Each scene shows the same named points in several views. A view is turned or mirrored, shifted and resized as a whole, has a little noise and may leave points out.

Scene 1
View 1
K_639: [ 10   3   7  -5  13   0   7  17   3  -4  -2   2  10 -13  14  -2  -4  11
  -4  -4 -14  -1  -7   4]
K_169: [ 11  13   4 -23  29  -6   1  -9 -15  -4  -8  -3  -6 -14   1  -5   2  17
  -3  -3 -24   1 -12  -8]
K_215: [  4  11   1 -18  28 -12  -1   3  -7  -9  -4  -4  -5 -13   9  -9  13   5
  -9  -1 -18   2 -11  -1]
K_355: [  0   1   2   1  -4  -2   2  26   9  -8  -7  -5  -9  -8  19   9  16  -1
  -6  -7 -12  -7 -13   6]
K_196: [ 16   5  11 -10  25   4  14   8  -7   1   3   3  17 -24  10 -13 -20  21
  -9  -3 -18  -5  -3  -4]
K_516: [  4   2  12  -6  10   6  13  15  -2  -1 -11  -5  -1 -14   8   5  -3  15
  -7  -8 -18 -14 -12  -5]
K_801: [ -8  -2  19  -1   7   7  16  28   6  -3 -14 -11  -2  -9  14   7   8   5
 -12 -10 -12 -19 -11   1]
K_982: [  8  15   6 -28  36  -8   3 -13 -19  -3 -10  -5  -8 -14  -3  -8   4  19
  -4  -1 -24  -1 -13 -11]
K_926: [  9  -2   1  -2 -19   9   8  17  -2   1 -14  -7 -22 -16   5  17   2  14
  -5 -16 -22 -18 -18  -9]
K_846: [ 13   9   5 -10   2   1   0   0   0  -1 -13   3  -4  -1   2  19   3  17
  15  -7 -21   5 -15  -2]
K_939: [  9   7   3  -8 -11   5   0   4   2   0 -20  -1 -18   2  -2  29   9  16
  15 -12 -23  -1 -20  -4]
K_79: [ -3   6   9  -7  12  -5   0  16   7  -9 -11  -3  -2   2  14   9  20   0
   1  -4 -12   0 -11   7]
K_418: [ 10  -5   6  11 -23  12  10  34  15   0  -5   2   2 -14  18  15  -7  11
  -2 -12 -13 -10 -10   5]
K_330: [ 25   9 -10 -12   1  -3  -2   1 -11  -1   3   2  -9 -26   5  -3  -8  21
  -6  -7 -24   0 -13  -8]
K_234: [ -2  -1   2  -1  -1  -5   2  28   7 -10  -6  -9 -13 -12  19   4  21  -4
 -14  -8 -12 -11 -13   5]
K_707: [ -4  -1  20  -4   2  12  15  19   5   0 -21  -9  -6  -2   6  19   4  13
   2 -12 -18 -17 -14  -4]
K_286: [ -3  -1  14   4  16  -2   9  33  14  -9  -2  -2  15 -10  25  -5   6  -2
 -12  -2  -5  -6  -3  11]
K_533: [  0   9  15 -18  48  -9   8   8  -7  -8  -2  -3  15 -15  14 -20   3   7
 -14   3 -13  -1  -3   1]
K_911: [  3  -4   6   7  -3   4   8  35  12  -6  -2  -2   5 -15  23   3   2   2
 -11  -8  -9 -10  -6   7]
K_359: [ 15   9   8 -13   1   9   7  -5  -8   4 -17   0  -9  -6  -7  20  -7  27
  14 -10 -27  -3 -17 -11]
K_472: [ 25   3 -10  -4 -14   3   2  11  -4   0   2   2 -11 -26   9   5 -10  19
  -6 -11 -22  -5 -14  -6]
K_558: [ 31  12  -1 -16   9   5   4 -11 -13   6  -2  10   3 -18  -4   3 -24  33
   9  -5 -29   7 -11 -13]
View 2
K_982: [ -2   8  -8   1  -7 -12 -23  -3  -9 -12  12  -3  -3  14  10 -17  -2   3
  -7   4   0 -15   3 -17]
K_355: [ -8   0   2   5  -3   6  -6  -7   1   6   2   0  -1  -1  -6   6  -5  -7
  -1 -10  -2   3   9  -9]
K_418: [  2 -10  -5   7   7  10   5  -7   0  11  -8   1   5  -8  -3   9  -1  -8
   2 -13   8  -2   6 -12]
K_472: [  4   1 -15   0   0   2  -8 -10  -8  11  -8  -6   5   0   2  -5   8 -10
   0  -6   8 -12  -2 -10]
K_846: [ -1   6 -10  -3  13  -6 -10  -5  -8   1  -2  -2   0   0   3  -6 -12  -7
   0  -1  -3  -7   9 -16]
K_234: [ -7   1   3   7  -8   6  -9  -8   2   6   4  -1  -1   2  -6   6   0  -6
  -2 -11  -1   2   7  -7]
K_286: [  0  -2   9  12  -4   6  -1  -3   7   4  10   3   0   4  -3  14  -5  10
  -3 -13   3  -6  13 -13]
K_330: [  5   8 -15  -1  -2  -2 -16  -9  -8   7  -3  -7   3   6   4  -9   8  -5
  -1  -2   7 -16  -2 -11]
K_79: [ -8   5   3   4   2  -1  -9  -4   0   0   6   0  -4   3  -3   3 -11  -3
  -2  -6  -6   0  13 -13]
K_911: [  0  -6   2   9  -2   9   1  -6   4   8   2   2   3  -2  -4  11   0   0
  -1 -13   5  -4   9 -11]
K_926: [ -5 -11 -11   4   0   4  -6  -9  -8   0  -6  -1   3  -7  -1  -6   2 -18
   0  -5   5   0  -1 -10]
K_359: [  2  -2 -17  -2  12  -7 -11  -5 -13  -6  -5  -1   2  -2   9 -15  -8 -11
  -1   2   2 -10   3 -18]
K_169: [  0   8  -8   1  -5  -9 -20  -3  -8  -7   9  -4  -2  12   9 -14  -2   2
  -5   2   1 -16   3 -15]
K_533: [  3   7   6   9 -11  -5 -15   0   3  -6  20   1  -3  16   7  -1  -2  18
  -8  -4   3 -18   9 -16]
K_939: [ -7  -2 -11  -2  13  -2  -7  -6  -9   0  -8  -2   1  -6  -1  -5 -13 -19
   1  -3  -4   3   7 -14]
K_215: [ -4  10  -1   3  -9  -5 -20  -4  -3  -2  12  -3  -4  12   2  -5  -2   4
  -5  -3  -2  -9   7 -12]
K_639: [  4   2  -2   6   1   0  -6  -3   0   4   4   1   2   5   3   3  -3   6
  -2  -7   5 -13   8 -15]
K_516: [  1  -8  -5   8   0   1  -5  -3  -4  -5   3   1   3   1   4  -4  -2  -1
  -3  -5   5  -8   4 -15]
K_801: [ -6 -15   6  12  -4   6  -1  -2   1  -9   9   6   1  -1  -1   4  -6  -1
  -4 -10   2   2   9 -14]
K_558: [ 13   7 -22  -4  11 -10 -12  -5 -12   2  -5  -5   5   5  12 -15   0   1
   0   3  10 -26   0 -19]
View 3
K_558: [ -4 -12   4   1   4  -4   4  13  -2   5  -5 -17  -5   2   2  -7 -18 -23
   0  16 -17  18  21   9]
K_286: [ -7 -21   7   4  17   9 -11 -14  -6   1  15   9  -3  -4  -9   8  -5  -1
   6  -3  13  -6   6 -26]
K_926: [ -9   2   8   0   3  -2  -1   9 -14   1  14 -11   3 -16  -3 -16 -15  14
  -3  14  -6   2  -1 -12]
K_472: [-18  -4   3   2  10  -1   5  10 -17  -2   4 -13  -3  -8  -2 -16 -11  -8
  -1  15  -9   2   7  -7]
K_234: [ -8   0   0   5  13   8  -4  -9 -11  -3  17   7   5 -10  -6  -5  -4   8
  -1   6   8  -8  -5 -21]
K_359: [  6   0   8  -1  -3  -6  -3  13  -1   9   5 -12   0  -4  -2  -6 -19   0
  -6  18 -13  15  14   6]
K_355: [ -5  -1   3   4  10   6  -6  -5 -13   0  16   7   0  -8  -8  -1  -4   8
  -4   7   7  -9   1 -18]
K_639: [ -6 -16   4   3  12   5  -5  -4  -5   3   7   0  -4  -2  -6   3 -10  -8
   3   5   1   4  12 -13]
K_911: [-13 -17   9   1  14   5  -9  -5 -14   1  16   2  -4  -9  -9  -2  -7   5
   2   2   7  -9   6 -25]
K_939: [  4   9   9  -1  -4  -4  -7  11 -12   6  13  -2  -2  -7  -9  -4 -12  14
 -13  20  -5  -1   9   0]
K_196: [ -7 -27   4   3  14   4  -2  -3   4   5   2 -11  -4  -1   2  -2 -16 -21
  12   2  -5  16  13 -11]
K_707: [  5  -9  15  -3   1  -2 -11   2  -2   9  17  -4   2 -11  -7  -2 -18  19
  -1   7  -1   5   4 -14]
K_169: [  7  -3  -6   8   8   5   2  -6   9   3   2  -2   6   2   5  -1 -13 -18
   3   9  -8  19   5   1]
K_801: [ -1 -13  10   1   9   4 -10  -6  -2   6  18   0   3 -13  -5  -2 -14  14
   5   1   6   2  -2 -23]
K_982: [ 10  -1  -7  10   6   5   3  -7  14   5   2  -2  10   1   9  -2 -15 -18
   5   9 -10  23   2   3]
K_215: [  3  -2  -7  10  12   9  -1 -13   5   0   7   6   7   0   2   1  -6 -14
   3   6   1  10   0  -7]
View 4
K_939: [ -8  -7  -9   5  -6   7 -10  -3   9   6   2   0  -1   2 -14 -18  -7  -2
   6  -1  12  -1  -8  12]
K_982: [  4   2 -12  -5   7   6   4   5 -20   7   0  -2 -16 -12  -6  -8  -8  -1
   9  -3  16  -8   0  -1]
K_215: [  2   5  -7   5   2   6   1   2 -13   3  -3   0 -12 -19   1  -6  -8  -1
   3  -2  16  -6   3   6]
K_558: [ 13 -10  -7  -9   8   5   6 -12 -11   7   6  -5 -16   1  -9 -15  -5  -2
   9   3   6   7  -7   3]
K_79: [ -6   5  -9  16  -5   8  -7   1   2   1  -7   0  -5 -11  -4  -7  -5  -1
   0  -2  15  -3   0   6]
K_707: [-10   2 -10   8  -3  11  -7   2   6   4   3  -5  -2   5  -3  -3   0  -2
   4   0  11  -5 -10   2]
K_196: [ 10   2  -6   2   8   7   7  -8 -11   2   3  -9 -16  -4   6   1   0   0
   3   5   5   3  -5  -2]
K_330: [  7  -7  -1  -6   1   6   4 -10 -10   5   6  -1 -12  -9   3 -15  -8  -3
   6   2   9  -1  -5  12]
K_926: [-10  -5  -3  -2  -7  11  -6  -4   5   5  10  -2   0   2   3 -13  -4  -4
   6   1  10  -8 -12  14]
K_286: [ -2  10  -3  23  -3  10  -3  -5   3  -4  -6  -4  -6 -11  11   4   1   0
  -5   4   9   1   0   4]
K_355: [ -7   3  -3  14  -9   9  -7  -3   6   0  -2   0  -1 -11   5  -7  -4  -1
  -1   1  12  -4  -3  13]
K_533: [  6  12  -9  11   8   7   5   2 -16   0  -7  -5 -17 -17   6   5  -3   0
   0   1  13  -4   4  -5]
K_472: [  3  -8   1  -4  -3   9   2 -13  -2   4   9  -2  -7  -4   5 -15  -6  -3
   4   3   7   0  -9  15]
K_516: [-3  2 -7  4  0 10 -1 -2 -2  3  4 -5 -7 -1  3 -3 -1 -1  4  2  9 -4 -8  3]
K_359: [  1  -8 -11  -5   2   6  -3  -3  -2   9   5  -3  -8   6 -14 -15  -5  -2
  10  -1  11   0  -9   4]
K_234: [ -9   4  -2  13  -9  10  -6  -1   4   0  -1   1  -1 -14  10  -6  -5  -2
  -1   0  13  -8  -3  14]
K_846: [  1  -5 -11   5  -1   6  -4  -4   1   5  -2  -1  -7  -2 -14 -15  -6  -1
   5  -1  12   3  -4   6]
K_418: [ -4  -2   0  12  -8  11  -6 -13  14  -1   4  -4   0   3   7  -7   0  -2
  -1   6   4   3 -11  12]
K_801: [-10   7  -6  12  -4  11  -6   1   4   1   1  -5  -1  -2   8   2   0  -2
   1   2  11  -7  -8   4]

In a view up to two points have been moved. Name them for each view, in the order of its rows, or write -.
view 1 | K_939
view 2 | K_234, K_801
view 3 | -
view 4 | -
